Points on a hilly landscape, in no order, each with its height.
From any point a ball rolls to the lowest of the 3 points nearest to it. It stops when none of these is lower. Distance is the straight distance between rows; heights are no part of it.
k_304:  14  12  44 -39   4   4 -20  33 -27  height 3.35
k_961: -41 -35 -42 -20 -48 -21  -6   1  38  height 3.29
k_90:  14   2  25  -5  20  -9  -4 -18 -14  height 1.05
k_776:   8 -19 -37  45  23   2  18 -34  23  height 1.89
k_783:  -6   7  23 -48  -7  19 -39  46  -9  height 3.66
k_473: -32 -23 -16  41  37 -18  26 -28  18  height 3.64
k_70:  14 -28 -39   4  -6  -8  -2 -13  42  height 1.28
k_405: -51 -26  -7  11  24  -3  11  10  16  height 1.99
k_578: -35 -25  -8  -2  15  -9   2   8  28  height 1.76
k_788: -16  15  36 -18   0   2  -4  39 -29  height 0.64
k_50:  29  -6  -9   4  22   4 -10 -19  15  height 1.02
k_165:  32  19  43 -11   7 -11  -7 -23 -28  height 1.21
k_75:  22  41  18  25   5  -4   6 -56 -24  height 1.27
k_573:  31  24  -7  29  20  14  -6 -50 -19  height 1.29
k_431:  18  39  64 -18 -30 -12  35  20 -32  height 1.46
k_72:  10  15   2  42  21  -1   7 -53 -19  height 1.30
k_131:  18  21 -28  45  19  29   5 -53 -17  height 1.32
k_590: -34   2  19  -9   4   3  -1  37 -22  height 3.31
k_635:  42 -13 -29  -9  -1   3 -22 -10  30  height 1.11
k_617:  47  42  56 -15 -16 -10   6 -35 -31  height 1.37
k_291: -46  -8  -2 -14 -15  29 -22  42   4  height 6.75
k_791:  12  11 -38  55  26  25  12 -49  -1  height 1.59
k_424: -26 -21   1  25  34 -21  19 -19   9  height 3.59
k_917: -10 -29 -23  16  21 -12   6 -14  33  height 1.56
k_718: -39  22  29   6  -3  -5  22  38 -39  height 3.13
k_98: -21 -28 -21 -21  -7  -9 -10   9  40  height 2.53
k_301: -31 -10  23  16  23 -18  23   1 -17  height 3.65
k_587:  19  19  45  -2   2 -12  17 -26 -26  height 1.18
k_7: -11  33  39 -20 -16   2   1  51 -44  height 2.49
k_620:  -8  64  38   0 -43  -9  24  63 -37  height 3.09
k_544:  13  16  19  26  16  -9  13 -48 -21  height 1.25
k_264:  62  15  21 -26  12   4 -42 -13 -12  height 1.48
k_665:  -9 -16   8   5  27 -11   2  -3   8  height 3.47
k_144:  39 -26 -76  24 -32   8  22 -23  27  height 1.80
k_156:   8 -35 -66  12 -30 -33   9 -13  40  height 1.67
k_396: -26  33  18 -14 -20  32 -34  61 -39  height 0.57
k_963: -48 -40 -40   1 -27 -24  10  -3  44  height 3.42
k_752:  29  -5 -76  37 -10  48  20 -36  14  height 1.92
k_828: -39 -21  -8 -14   7   5  -3  16  20  height 0.61
k_269:   1 -29 -54  30   4 -15  14 -24  42  height 1.49
k_647:  -2 -19  -6 -19  16  -6 -14   5  26  height 3.18
k_910: -20  -3   8 -35  -5  21 -31  46   5  height 4.09
k_136: -31  42  31  11 -25  -5  23  56 -41  height 2.97
k_174: -45 -18 -20 -34 -49  22 -25  30  24  height 4.13
k_832:  17  19  48 -32  -6  -3  -2  26 -36  height 3.10
k_880: -10  10  28 -35   0  11 -25  43 -25  height 2.96
k_750: -21 -20  -7 -39 -13   7 -22  26  26  height 0.41
k_3: -13  -5  23 -14  20  -2 -10  20  -9  height 4.40
k_134:  24  35  60  -8 -18 -13  27 -20 -26  height 1.26
k_506:  37  -7  12 -30  15   0 -31   6  12  height 0.99
k_816:  47 -15 -67  15 -24  15   7 -21  28  height 1.81
k_222:  28 -21 -69  40  -9   7  24 -28  34  height 1.71
k_558:  29  -7  16 -15  18   0 -23   0   2  height 0.63

Call two points neighbours if one is among the 3 nearest of the other. Go from one point of each pair to the other, from neighbour to neighbour, staying as low as possible. Name the highest point that can't be avoided.
k_788, k_828 -> k_7
k_558, k_544 -> k_776
k_750, k_558 -> k_578

For each start below, name the point where the ball stops.
k_791 -> k_544
k_665 -> k_828
k_131 -> k_544
k_816 -> k_558
k_635 -> k_558
